Points, in no order, along strands that fork, close into loops and pass close to each other.
(in the rows, 128 means zero)
Points whose rows are less than 133 apart are linked; no others are. Some points are linked to none.
J_270: [ 61 162 164 143 147 112 125 131 145 139  88 156 106 125 170 105 120 180
 145 140 148 138  98 128 153  53 132 168 143 172 142 111 162 159 142]
J_230: [135  93  50 149 101 136 147 113  69 112  87 141 115 131 164 117 129 151
  62  89 128 150 156 170 143 153 142 103 148 100 119  99 123 110 100]
J_117: [163 157 125 121 133  97  97 155 151 132 173 135 112  96 119 129  90  81
 167 183  71 124 124  84  95 144 130 115 150  82 128 167 119 140 132]
J_88: [177 142 133 131 145  47 143 111  53 104 115 127 102 151 104  87 120  72
 108 127 157 135 149 160 148  81 118 136 114 106 186 173 166 157 166]
J_299: [ 76 123 115 165  87 166 112 134 144 106 130 143 140 137 185 119 128 190
 112 111 131 151  88 107 131 168 167 146 130 172  93 116 133 107  97]
J_108: [ 82 146 145 146 147 106  84 105 130 110 178 118 147 109 155 149 131  68
 100 127 138 104 169 110  91 181 167 147 105 102 104 134  79 136  88]
J_59: [146  93 159 115  93 170 141 114 123 146 131 134 162 101  98 192 166 162
 158 107 184 102 128  95  96 195 107 136 102 149  25 100  96 102 130]
J_424: [167 126 168 127 166 153 147 120 128 137 153 119 131 103  84 143 126 101
 196 179 122  80 114 111  85  87  90  70 133 126 120 158 116 145 160]
J_607: [134 103 162 110 155 175 123 100 165 144 167  85 177 145  99 177 160  80
 141 131 124  81 164 133 114 171 123 105 101 106 124 110  72 121 129]
J_464: [179 115  62 140 101  71 144 125  64 114  71 160  90 133 151  84  91 152
  94 142 109 139 129 157 165  93 152  79 154  82 153 131 170 142 168]
J_573: [169 121 119 119 140 118 149 117  64 132  79 133 125 122  83 106 132 122
 123  87 177 133 154 153 151  93  86 147 128 105 140 147 149 120 139]
J_405: [105 153 167 163 151 114  88 120 158 102 203 125 155 124 152 134 117  63
 134 165 108  85 133 104  91 167 174 149 103 117 123 168  84 136 111]
J_618: [ 63 137 156 177 155 161 125 116 155 123  87 144 140 128 166 103 107 179
 144 145 150 105  98 125 146  60 146 137 129 168 138 131 134 124 120]
J_666: [126 165 113 113 117 107  82 142 124 153 106 149 116  56 106 135  94 109
 150 120 128 150 167  80 108 146 117 170 168  74 104 142 115 119 104]
J_341: [124 137  98 110 126 114 111 113 223 187  79 157 132 126 153 135  93 150
 154 180  61 121 126  78 179  99 166 111 133  77 158  96 150 137 140]
J_312: [109 148 158  97 124 153 100 163 131 101 195  86 138 153  82 116 151  99
 124  69 123 158 104 127 118 171 112 188 129 172 158 166 113 113 121]
J_877: [115 165 146 126 165  63 146 134  97 110 159 121  76 150 143  99 140  96
 107 152 127 138 117 166 122  65 124 121 133 159 180 129 146 182 150]
J_656: [144 118 152 142 130 131 139 109 140 161  86 156 159 114 101 129 124 160
 178 145 170  85 118  97 137  89 106 133 118 123  82 145 167 124 150]
J_569: [187 110 115  80 157 126 179 119 101 165 116 109 103  99  90 162 156 126
 155 138 139 114 160 144 102 110  67  58 129  99 102  82 123 146 160]
J_946: [159 146 146 116 122  76 159 142  41 124 127 150 101 110  65 113 135 114
 157 119 172 124 100 130  98  81  73 130 151 152  99 183 153 153 154]
J_44: [121 162 176  96 139  58 103 112 137 166 157 135 137 100  96 156 150  62
 148 133 168 115 188 101 103 151 113 193 110 104  94 130 129 158 134]
J_485: [138 135 122 101 134 148 126 156 120 115 160  87 134 161  63 111 131  97
 119  72 118 143 120 150 136 135  98 153 132 135 176 165 129 102 118]
J_466: [162 107  79 129  96  85 153 149 126 112 166 120 117 178 146 124 132 130
 101 156 101 122 106 148 124 158 151  79 119 141 121 125 167 136 143]
J_903: [113 143 147  86 143 157  80 132 216 158 150 100 146 127 114 155 126  91
 149 134  70 144 149 100 142 157 127 158 140  95 173 118  85 122 117]
J_919: [ 93 114 129 151  78 174 104 131 139 104 144 147 156 116 179 139 141 184
 122 116 139 140  96  83 108 211 178 156 111 166  57 115 103 100 110]
J_506: [ 86 159 190 168 145 150  82 134 166  94 196 141 151 106 167 130 121  99
 150 167 110 104  99  84  89 151 179 165 105 161 115 162  75 137 118]
J_480: [ 96 119 115 140 114 179 105 115 136 139  82 139 148  88 130 142 121 174
 130  83 161 132 146 102 139 153 129 169 137 116  87 103 108  80  91]
J_922: [162 101 107 107 141 143 138 112 156 167  86 115 156 139 101 143 134 133
 129 117 132 105 173 134 168 124 113 120 109  81 136  99 139 106 137]
J_892: [103 131 131  97  99 190  82 148 167 122 157 120 146 105 154 166 154 146
 113  94  99 186 140  98 125 219 143 140 147 121 114  77  74 108  86]
J_65: [103 159 163 147 160  72 110 103 158 167 122 161 130  72 156 141  98  94
 167 190 136  84 160  87 106 100 155 135 118  84  94 140 131 154 127]
J_620: [120 145 129 131  77  41 139 141  43 107 137 155 102 140 118  98 139 115
 100  85 178 163 116 137 114 139 120 208 134 171  88 169 163 158 141]
J_406: [107  95 134 111 116 168 141 125 137 144 106 117 151 135 127 155 155 169
 115  80 161 130 140 135 144 162 124 148 104 148  92  83 129 101 120]
J_42: [153 133 163 110 133  66 178 136  66 126 134 140  96 150 105 112 154 124
 146 138 175 123 100 151 120  76  87 121 120 181 108 148 172 176 187]
J_505: [133 133 156 113  93 166 116 181 155 107 189 136 123 122 163 143 138 157
 145 152  91 171  69  93  95 177 132 118 125 186 103 121 115 133 133]
J_76: [144 136 160  90 165 152 130 138 144 143 152  81 131 142  55 125 135  82
 158 114 120 121 139 141 123  97  81 135 132 129 179 148 117 129 138]
J_3: [ 97 126 139  81 130  91 115 110 201 183 149 123 141 130 167 174 162 108
 125 142 113 132 182  95 132 177 142 161 104 108 101  59 126 157 130]
J_410: [121 186 134 111  87  71  79 150 163 175 131 174 104  85 131 122  86 133
 165 154 113 161 126  53 128 137 150 197 159 100 102 144 175 150 133]
J_370: [169 148 131 108 129 126 130 159  75 126 133 129 114 111  27 103 115 108
 166  93 146 133 103 117 121  96  61 154 158 133 136 200 145 114 134]
J_285: [178  98 169 112 116 185 138 110 133 143 149 133 183 104  72 174 160 125
 181 123 162  81 132  96 106 181  92 124 104 118  57 139 101 101 142]
J_302: [152 135 123 143  99  40 126 118 143 162 130 167 137 133 144 116 103 111
 143 172 143  92 150  93 136 141 174 154 100  84  83 156 194 147 161]
J_834: [152 157 127 114 108 109  93 165 162 143 156 145 118 109 114 124  92 122
 173 163  90 141 105  63 122 145 128 150 145 110 119 165 152 130 142]
J_377: [114 171 168  95 156  53 136 134 100 131 140 123  70 134 147 120 162 103
 117 132 148 167 149 151 134  78 111 164 128 162 163  99 153 192 163]
J_965: [104 117  77 191 134 169 110 108 106  94  79 130 147 135 138  87  93 137
  75  85 132 112 135 158 157 115 155 142 134 101 161 161 103  77  70]
J_434: [109 131 130 158 107  73 129 120 133 119 136 136 141 193 164  83 142 138
  91 118 154 131 120 145 171 141 177 202  89 162 136 141 185 131 151]
J_400: [132  90 138 123 131 156 169 129  78  87 198  81 143 175 103 151 169  94
  91  92 141  93  92 180  91 166 119  81  95 175 127 146  96 119 124]
J_819: [190 111  59 123 124  92 156 117 101 123  71 133  99 139 138 109 113 144
  93 151 105 138 153 168 169  97 141  51 140  76 178  96 153 134 158]
J_837: [171  83 108 103  76 140 206 142  58 139 113 146 111 133  97 152 152 184
 127  70 177 142  92 161 122 150  84 121 124 161  55 115 158 101 144]
J_739: [176 120 110 139 121 215 139 167 134 127 114 143 121 109  88 117  79 174
 178 129  98 128  61 109 135 102 102  98 149 128 138 168 138  81 136]
J_282: [122 112 116 133 108  99 153 131  84 118 139 131 114 123 155 145 145 137
 111 128 154 124 129 125  91 152 126 114 130 150  59 113 125 144 120]
J_621: [152 114 139  89 123 131 130 118 164 174  92 113 163 157  83 122 148 132
 142  87 152 132 167 122 178 135 107 189  99 108 137 123 171 106 151]
J_839: [118 100 167 113 168 160 170 105 158 159  59 116 137 149 124 128 142 167
 155 144 147 109 128 162 170  27 103  95 111 153 178  89 152 147 170]
J_825: [118 116 151 141 129 175 101 121 192 129 151 114 177 147 122 135 124 132
 155 133 112 104 111  97 136 167 156 155 100 133 132 150 111  96 127]
J_350: [148  87 157 131 140 166 155  99 182 169 105 131 177 146 101 143 144 153
 187 163 139  67 115 116 146  88 111  93  99 130 115 125 157 121 156]
J_19: [142 158 118 114 157  90 131 114  43 124  94 129  92  88  99 105 116  85
 110 106 158 144 163 147 105  87  91 140 150  91 146 163 114 148 118]
J_186: [ 74 148 140 173 113 142 127 156 100  84 132 153 108 127 152  90 103 180
 137 121 138 143  37 127 115  93 132 149 159 207 118 169 146 122 118]
J_112: [125  78 102 147 131 209 172 131  99  97 137 113 138 138 126 148 134 156
 104  84 126 112  91 176 121 145 119  76 114 157 131 119 100  78 102]
J_868: [ 71 151 125 157 108 146  74 115 153 144  69 158 152  84 139 107  95 166
 139 103 161 139 141  82 143 137 152 213 145 114  99 146 126  96  89]
J_319: [ 83 143 133 158  76 108 105 130  92 126  94 172 122 104 121 113 119 170
 127  98 187 145 102  96 109 147 132 216 146 170  61 152 136 118 117]
J_768: [ 97 100 180 134 148 188 155 106 115 103 162  86 170 161 104 149 167 115
 116  86 165  85 116 161 105 131 120 116  87 179 134 133  95 115 118]
J_5: [135 135 126 161 128  78 126 113 119 150  98 165 129 106 139 115 100 132
 153 159 150  92 139 102 127 104 143 126 126  97  90 153 158 141 146]
J_243: [175  81 105 109 137 105 169 103 100 135 130 105 141 152 123 157 166 102
  95 117 155  99 179 160 124 160 113  83  93  98 100  86 123 133 140]
J_712: [105 105  74 194 104 190 108 115 115  92 104 133 160 136 137  89  97 158
  90  76 130 112 109 133 146 165 171 154 124 116 128 164 111  51  79]
J_403: [101 145 159 120 177 120 144 113  99 114 170  90 103 114 132 141 152  82
 126 153 129 110 134 150  61 103 102  86 124 156 129 118  81 174 120]
J_936: [102 157 131 117 116  94 114 152 161 136 182 136 102 131 183 141 144 126
 125 159  91 160 118 110 110 155 153 130 142 150 121  86 143 167 121]
J_363: [100 123 140 158 110  74 123  86  51 106 108 146 147 121 137 120 138  93
  81  88 213 114 167 138 110 153 141 196 100 129  74 155 112 137 107]
J_454: [134 164 173 131 151  51 128 109  69 118  89 155  99 116 122  88 118 102
 136 130 180 142 145 143 159  55 116 172 124 124 165 161 168 167 165]
J_40: [148 130 139 103 122 145 116 145 107 116 168 121 131  94  98 166 137 102
 143 115 131 128 135 105  84 185 100 137 135 125  84 136  80 123 116]
J_209: [137 127  81 178 114  78 137 119  98 112  82 171 104 129 180  88  80 167
 108 170 121 110 109 139 142  80 166  81 152 105 125 145 162 141 152]
J_797: [ 93 173 133 126  67  85  85 144 141 163 105 176 114  98 125 111 108 170
 145 121 161 170 114  69 129 141 140 234 149 146  82 136 174 135 134]
J_813: [ 98 146  79 166  99 138  92 137 128 131  78 168 116  92 161  91  79 176
 125 116 103 158 125 101 145 112 157 136 186  93 126 137 142 113  89]
J_584: [102 138 148 149 137 213  76 131 172 115 125 110 173 121 105 117 108 134
 152  99 114 117 119 102 141 148 148 176 120 126 148 171  83  74  93]
J_327: [107 142 144 122 153  72 136 117 163 125 187  97 120 181 150 140 162  69
  92 160 104 112 152 169 130 125 153 125  95 151 177  96 126 169 137]
J_861: [ 95 127 100 156  92 156 129 161 133  94 152 147 111 134 195 123 131 179
 107 137  87 181  74 128 118 159 158  81 160 167 119  97 128 129  93]
J_860: [115 112 180 150 160 215 136 118 142 121 130 130 154  74 136 163 126 141
 178 165 134  92 109 104  79 109 110  87 121 153  98 120  59 125 121]
J_411: [137  91  83 125 114 141 174 138 137 132 124 119 106 151 169 156 148 175
  94 142 101 142 113 164 130 136 132  36 132 143 120  56 140 132 133]
J_459: [141 122  68 137  94  85 111 124 151 133  93 147 129 154 164 109 111 141
  86 132 105 151 158 135 172 144 172 129 134  82 146 108 171 124 128]
J_364: [109 158 118 148 154  71 157 122  42  85 141 131  70 129 161  92 128 106
  86 144 136 141 106 173  93  80 121 101 147 156 145 150 126 176 130]
J_590: [124 116 110 146 113  81 120  86  67 116  82 137 133 120 167 124 135  94
  64  88 178 150 206 142 142 161 149 175 111  89 106 116 127 133 110]
J_879: [176 113 130 136 113  43 133  91  52 113  78 139 115 139 136 108 115  89
 103 110 172 148 188 144 173 125 137 168 107  86 151 149 175 146 168]
J_264: [139  88  95 113 111 155 191 141  95 132 118 133  90 116 163 162 142 185
 112 124 130 150 101 158 105 136 103  51 141 151  74  68 130 119 130]
J_449: [182 141 110 101 156  85 145 146 103 132 153 104  95 139  75 109 122  87
 141 151 103 120 134 143 111  90  98  79 143 105 169 159 144 149 156]
J_205: [140 107 105 138 110 137 127 141 165 121 146 113 148 161 132 129 125 139
 125 138 104 113 109 122 139 163 148 114 113 136 126 129 144 107 130]
J_415: [115 150 137  63 150  93 129 144 138 158 117 112  89 126 136 137 163 127
 122 121 116 188 160 138 140 101 103 135 142 134 163  69 143 177 142]
J_982: [123 138 113 134 117  60 159 135  52 107 132 145  76 124 171 115 135 128
  98 146 140 149 113 151  94 106 119 101 151 155  97 124 140 175 141]
J_331: [ 85  94 175 119 127 189 145 113 147 131 132  97 174 160 124 151 173 158
 125  77 176 112 123 151 132 152 126 148  84 178 104  98 118 104 126]
J_353: [160 104  77 107 132 100 165 121 143 132 109 105 111 157 147 137 143 132
  90 166  95 133 151 173 149 114 139  41 127 108 172  71 137 143 148]
J_37: [189 125  94  83 145 111 160 141  94 148 115 116  93 114  87 124 123 126
 143 133 108 132 138 140 120 101  87  69 148  95 140 120 147 141 160]
J_32: [136 143 100 149 163 117 113 121 127 130  87 124 115 115 120 104  90 118
 130 144 108 114 146 133 140  78 132 106 143  78 168 153 123 122 115]
J_4: [144 102 132 150 114  74 154 107 146 112 124 116 150 214 145 104 152 125
  85 138 156 113 133 171 189 125 163 154  65 162 173 123 186 131 170]
J_531: [ 76 143 145 119 137 152  76 118 153 117 152 112 153  97 158 169 145 109
 110 106 124 137 164  98 106 193 151 156 129 115 105 101  62 121  83]
J_832: [106 116  92 144  72 142 150 171  94  89 149 143 100 156 177 115 137 185
  94 101 107 189  58 148 120 163 144  94 160 187 104 115 157 120 104]
J_278: [112 130  92 131  92 127 157 167  67  96 123 143  81 141 146  95 125 178
  94  89 117 195  68 170 133 117 114 114 177 174 135 133 165 130 114]
J_857: [181 100 152 138 155 192 170 106  95 130 141 127 149 104  64 147 137 118
 185 141 144  70 109 131  98 101  65  66 123 130  97 158 109 106 138]
J_694: [123 145 110 101 155 135 143 147 139 126 124  99  80 150 119 110 135 141
 112 133  81 173 115 179 139  74 112  69 159 146 216  97 132 148 129]
J_817: [153 117  95 141 118 225 118 160 172 126 111 135 129 109 128 125  85 185
 156 134  65 151  88 105 147 123 128  95 158 117 155 129 114  84 113]
J_465: [150 136 106 113 137 116 106 121 198 181  96 150 131  99 129 143  81 130
 171 185  68 107 138  72 145 110 144  98 142  52 137 128 135 130 136]
J_699: [128 152  95 142 134 143  81 135 134 131 107 150 118  54 126 125  75 114
 147 142  96 137 148  82 107 137 133 126 174  59 116 156  94 103  86]
J_286: [126 153 100 117 107 106 110 143 225 155 142 155 117 150 166 129 107 139
 138 191  40 147  99  89 161 125 172 109 145 110 171  99 156 150 130]
J_429: [123 121 152 124 100  98 124 131 129 124 182 137 130 117 159 175 155 125
 133 150 143 110 131  87  83 196 147 134 109 152  34 106 115 151 132]
J_253: [164 138 143 124 158 117 133 134 133 121 180  89 133 161  68 115 122  56
 150 158 102  90 123 145 110 103 109  94 125 117 176 183 128 135 144]
J_365: [216  93 110  98 121 136 181 120  88 159  72 140 130 139  75 124 137 154
 141  92 168 118 154 154 180 104  82 115 114  93 127 121 181 107 170]
J_753: [139 113  66 130 115 139 126 123 133 141  61 139 125 130 154 121 114 162
  83 101 113 159 172 150 179 134 148 115 145  76 157  81 141 105 107]
J_36: [ 91 142 171 117 167  96 141 115 119 112 199  94 117 156 150 151 172  68
 106 144 140 103 149 155  82 133 133 124 100 166 125 100 101 178 129]
J_524: [100 103 186 141 140 188 117 107 215 141 153  95 197 172 108 135 146 119
 162 141 113  83 114 116 144 143 154 158  84 155 155 135 110 107 141]
J_247: [102 157 176 140 156  87 127 111 119 136  79 154 116 129 148 101 119 143
 142 134 171 132 130 135 167  48 130 175 122 144 150 130 165 163 161]
J_294: [148 126 128  96 170 187 151 121  92 125 161  82 111 100  80 155 143  92
 133 113 119 119 145 157  82 133  75  78 144 110 144 114  56 119 114]
J_207: [119 144 121 150 156 100 133 119 157 131  75 149 110 148 153  89  98 158
 137 182 103 102  99 150 175  33 157  88 136 132 199 123 154 148 162]
J_910: [148 147 188 103 145  93 106 110 161 171 152 133 158 100  80 155 138  75
 190 163 153  89 159  82 106 131 100 158 118  99  89 155 134 145 146]
J_709: [101 109 151 138 172 178 172 106 117 120  75 105 121 150 130 116 135 161
 121 117 155 125 109 193 152  35 101  93 119 169 183 106 130 126 142]
J_550: [135 127  89 106  94  76 102 131 172 150 141 117 141 170 143 116 139 114
  88 115 100 160 171 122 165 192 166 167 112  93 149 109 169 129 122]
J_372: [ 99 156 124 114 128 158 114 166 113 124 104 135  95 102 107 111 112 168
 144  98 120 176  93 120 129  84  95 144 186 154 150 135 137 123 114]
J_22: [ 79 125 101 191 100 190  92 133 128  83 117 145 155 124 158  94 101 177
 111  99 120 137  82 111 136 163 174 157 139 148 115 166 109  74  82]
J_512: [158  74 105 138 117 193 160 133 150 108 156  99 159 164 110 144 131 143
 117 120 105  95 101 159 138 166 137  70 105 136 134 124 116  76 129]
J_784: [127 147  99 137 159 138 118 123 162 153  57 140 111 117 126  99  83 158
 155 161  87 113 120 131 171  42 142  82 155  93 194 131 133 125 136]
J_962: [121 167 138 122 114  99 107 156 201 147 198 153 106 121 181 142 121 116
 153 200  55 154  94  80 119 152 168 138 139 132 133 104 147 168 131]
J_826: [165 100  96 136 105  57 129  87  79 115  88 127 126 143 153 119 126  90
  64 105 154 156 206 154 169 160 156 153 106  77 140 118 152 132 135]
J_161: [128  93 125 151 114 106 158 122  83  79 194 103 149 200 133 126 162 103
  76 109 148  91 104 164 105 179 151 106  77 174 107 153 127 127 127]
J_746: [101 140 154 173 152 117 134 122 113 104 153 122 134 144 133 110 124 108
 133 143 146  93  96 138 111  94 135 130 115 171 131 162 127 143 127]
J_652: [112 132 121  90 107  88  98 123 200 172 149 120 151 157 147 147 151 108
 115 125 106 147 171 100 155 197 155 187 106 100 123  92 149 133 128]
J_337: [106 124 134 135 167 153 150 125 137 117 119  96 113 153 127 122 134 133
 120 147 117 121 112 174 129  62 119  78 131 154 186 111 120 137 133]
J_866: [121 117 100 143 113 245 100 152 185 113 115 133 144 112 152 131 108 179
 129 111  71 162 105 115 147 165 149 110 147 118 155 104  85  72  80]
J_966: [132  84  66 162 116 179 168 121  76  98 113 134 128 132 142 124 119 160
  81  86 132 116 111 177 134 144 130  88 131 127 118 124 113  83  90]
J_469: [100 156 117 144 121 128 130 162  87  94 124 136  92 134 123  82 107 159
 119 102 124 165  69 145 130  82 109 143 174 176 156 167 153 129 118]
J_416: [109 152 114  89 141 119 128 146 140 138  93 122  83 135 147 114 138 164
 119 123  95 195 132 153 160  74 115 103 166 134 193  74 149 160 132]
J_888: [142  86 113 120  99 168 192 132  64 126 120 144 109 104 119 176 151 179
 131  83 167 132  85 154  97 148  87  99 129 168  52 104 111 100 117]
J_943: [128 163 139  99 135 158  65 159 180 120 176 114 133 104 128 140 120  89
 143 135  60 168 138  94 117 174 131 144 157  99 157 143  76 124 105]
J_450: [107 121 158 144 145 179 119 118 184 147 111 140 150  89 162 159 119 158
 174 176 123 102 118  81 112 116 133 111 123 138  94 105 102 133 126]
J_726: [153 121 117  87  89  71 139 138 109 139  85 132 101 162 154 114 144 161
 101  99 142 192 151 139 193 130 129 165 126 129 149  85 198 152 172]
J_240: [132 134 143 155 154 129 110 121 141  91 201  99 146 151 117 130 116  56
 129 172  97  76 119 133  92 138 152  96 105 127 155 173  87 134 119]
J_9: [156 112 105 133 127  91 138 121 152 117 115 106 146 194 115 104 131 109
  90 133 127 118 148 168 186 118 154 130  95 118 192 134 159 125 147]
J_132: [201  93 162 120 120 219 156 139 121 117 169 134 165 111  79 160 138 130
 179 130 134  94  87 121  98 162  89  95 105 141  82 159  88  91 150]
J_283: [107 174 137 109 122 119  93 176 126  92 207 104 104 140 114 108 140  87
 115 103  91 179 108 127 111 154 127 162 160 158 172 158 118 137 104]
J_409: [135 141  70 154 111 153  82 134 156 134  93 154 130  89 136 113  72 143
 131 126  82 143 146  95 141 145 156 121 173  53 131 144 120  89  80]
J_81: [140 131 145 122 118  68 133 124 158 160 163 142 133 135 149 154 142 111
 155 172 135  95 138  87 110 159 144 142  98 126  67 116 155 156 153]
J_676: [126 143 156  96 134  69 114 108  81 144 134 130 126  85 101 165 155  73
 115 108 191 128 199 119  82 158  99 169 120 110  78 118  99 152 114]
J_780: [117 139 118 141  84  48 138 147  87 106 156 145 102 171 159  93 139 130
  88 115 148 157 110 144 133 146 150 179 130 169 105 146 184 152 147]
J_949: [120 142 117  96 149 123  88 120 193 147 142  84 142 151 111 139 135  70
 102 119  78 138 185 142 153 154 138 141 128  79 190 109  94 117  98]
J_238: [201  82  92 107  85 149 182 141  96 154 111 142 128 139  78 136 132 176
 148  90 162 117 113 132 144 148  89 119 119 119  73 131 170  87 152]
J_802: [ 91 153 129 133 114 165  81 144 171 137 106 128 151 120 106  96 105 160
 150  96 132 154 109  90 153 136 137 206 139 136 143 156 140  89 112]
J_731: [171 129 135  80 106  99 122 125  90 147 151 124 132  89  60 173 153  85
 140 101 164 124 170 105  84 189  78 154 133 100  57 127 101 128 129]
J_124: [137 147 108  90 152 110 103 130 126 138 149  94 119 113 104 139 132  68
 114 111 105 147 184 135 115 149 106 128 146  77 158 121 100 130 105]
J_806: [ 77 128 146 153 153 175 121 128 190 141 102 131 130 113 167 136 110 174
 160 168 112 117 103 110 136  82 139 108 137 153 138 103 120 134 121]
J_393: [ 83 134 121 154 147 131 131 126 192 144  97 144 109 137 188 122 114 179
 138 186  86 120  96 132 155  58 164  84 140 154 167  82 141 155 135]
J_930: [ 76 141 152 160  91 127 130 141 109 119 104 165 117 122 142 109 121 199
 144 119 182 137  64 107 116 112 125 178 141 200  68 138 158 126 134]
J_39: [101 164 127 113 119  81 113 161 131 112 207 121  92 153 154 117 155 101
 102 130  94 172 116 139 112 150 144 139 146 164 148 111 147 165 116]
J_102: [145 142 144  99 150 175 122 166 147 115 169 100 100 106 111 136 122 114
 159 153  71 159  98 126  96 117  92  82 162 147 166 133  92 135 135]
J_391: [ 82 151 134 129 100  73 109 126  59 101 143 140 114 113 132 126 148 103
  83  83 176 156 143 128  98 162 135 195 141 161  87 139 111 149  99]
J_214: [135 139 103  98 123 102  95 121 108 151  96 128 127  89 105 134 121  98
 109  90 143 156 202 118 128 152 112 165 143  62 117 121 118 119  99]
J_208: [113 110 166  91 155 119 134 100 175 169 146 103 164 144 130 172 171  99
 134 132 140  96 182 123 127 149 122 135  89 122 111  80 115 149 137]
J_502: [111 151 133 129  95 178 104 186 159 101 165 146 112 120 167 119 120 176
 140 147  78 199  57 101 114 148 138 117 160 180 133 120 126 133 108]
J_90: [146  97 127 129 165 193 142 103 113 113 162  91 149 122 103 168 142  93
 122 117 125  78 148 152  92 156 108  71 116 102 122 122  57 104 106]
J_595: [109 110  97 179 138 142 123  89  76  87  59 129 140 148 147  90 107 127
  58  78 163 132 160 182 175 109 146 164 116 105 173 140 117  96  94]
J_970: [142  95 121 144 134 102 163  98  75 122  98 134 135 131 146 132 144 128
 102 124 177  99 151 150 122 124 118 110 100 126  83 118 129 133 132]
J_173: [122 109  97 212 135 111 135  92 102  97  63 156 146 145 170  85  80 151
  97 151 151  81 119 156 154  80 170 104 117 104 132 160 144 114 128]
J_51: [175  89 127 114 155 122 166  86 134 150  90 103 156 152 114 148 156  99
 114 139 151  91 193 163 157 114 114  87  83  91 148  91 133 132 153]
J_886: [102 116 114 122 122 227 101 139 165 112 137 112 149 115 145 153 137 159
 109  83  95 159 132 125 140 193 144 124 133 122 142  86  68  80  77]
J_292: [137 134 117 128 150  74 129 111 143 123 132 108 124 158 138 119 133  78
  90 150 120 117 171 162 146 114 152 121 104 108 184 120 131 146 135]
J_761: [164 130 123 120 114 172 134 173 123 125 133 125 123 132  64 106 103 154
 173 102 118 137  71 112 138 112  89 142 145 147 145 185 156  89 146]
J_399: [100 132 171 130 168 167 135 121 114 123 142 114 115  72 134 163 140 119
 161 162 139 113 120 119  60 102  93  85 140 156 105 109  66 149 121]
J_564: [107 152 167 156 121 156 100 164 137  83 179 164 128  83 179 135 119 138
 148 175 106 137  71  83  73 148 148 129 129 183  92 151  78 143 119]
J_383: [153 101  95 146  96  66 148 132  98  99 186 116 132 185 151 125 144 101
  78 131 126 102 123 143 111 187 164 110  94 145  86 144 150 134 135]
J_397: [149 150 167  85 150 190  88 169 172 122 184 108 125  91 114 147 123  82
 168 160  69 159 117 100  95 146 100 120 154 127 158 146  48 140 137]
J_852: [136 149 167  89 141  62 113 107 134 183  67 160 128  90 116 128 125 118
 161 134 173 131 185  97 161  89 114 182 117  84 126 125 167 155 162]
J_425: [141 122 164  97 150 162 129 117 165 156 109  91 169 170  47 116 151 107
 152  83 145 119 152 150 171  93  89 175 104 126 182 146 145 108 139]
J_707: [135 144 131 139 157  91 107 118 174 151 152 139 125  95 146 141  95  87
 163 207  83  94 144  91 104 123 150  97 129  73 125 142 115 150 132]
J_115: [157  88  78 184 137 140 161  96  99 109  67 137 146 149 132 107 104 143
  95 137 149  81 135 174 163  91 142  82 110  94 145 137 136  96 126]
J_627: [144 130 182 121 148 138 124 127 150 137 165 122 144 114  97 145 136  92
 186 161 135  92 123  96  98 121 100 127 118 142 108 155 118 143 150]
J_918: [127 154 133 136 181 115 112  96 101 132 101 117 126  94  96 116 102  68
 130 136 146 101 177 136 107  80 108 121 132  68 156 164  96 133 101]
J_15: [134 136 119 101 136 161 135 143  60  92 171 103 105  98  97 153 147  99
 111  87 122 144 113 140  75 165  88 110 151 141 121 143  68 118  97]
J_86: [ 81  80 181 132 130 198 141 106 204 135 149  84 191 183 122 145 169 150
 137 110 141  88 112 144 149 150 153 143  72 181 144 104 119 100 138]
J_534: [103 157  94 131 110 161 105 153 119 138  67 161  92  86 146 106  88 200
 137 110 108 182 110 111 145  88 120 126 197 116 136 110 146 123 100]
J_20: [145  83 152 124 151 155 174  93 185 170  75 125 166 163 110 138 148 154
 159 159 138  79 135 147 176  62 121  89  90 134 155  96 155 129 172]

A fork is a point with three links, a tip a point with one. Leave the first point through the second and follow the links. Name the first fork or tip that comes.
J_761; J_739 => J_405
J_327; J_36 => J_806
J_76; J_485 => J_707
J_949; J_124 => J_469
J_411; J_353 => J_115
J_531; J_892 => J_42
J_627; J_910 => J_205
J_839; J_709 => J_282

A tip is a point with one link. Name the tips that can be reached along the links from each point below, in the order of the rows.
J_207 => J_115
J_797 => J_569, J_919, J_42, J_102, J_595
J_768 => J_59

Name the points in between on the shortest way along the links from the first point to the second, in order.
J_434; J_784 => J_4 > J_9 > J_292 > J_327 > J_36 > J_403 > J_399 > J_860 > J_450 > J_806 > J_393 > J_207
J_36; J_826 => J_327 > J_292 > J_9 > J_4 > J_434 > J_780 > J_620 > J_391 > J_363 > J_590
J_429; J_886 => J_282 > J_970 > J_243 > J_51 > J_922 > J_621 > J_425 > J_76 > J_253 > J_240 > J_405 > J_108 > J_531 > J_892
J_270; J_819 => J_618 > J_806 > J_393 > J_207 > J_784 > J_32 > J_918 > J_19 > J_573 > J_365 > J_238 > J_837 > J_888 > J_264 > J_411 > J_353
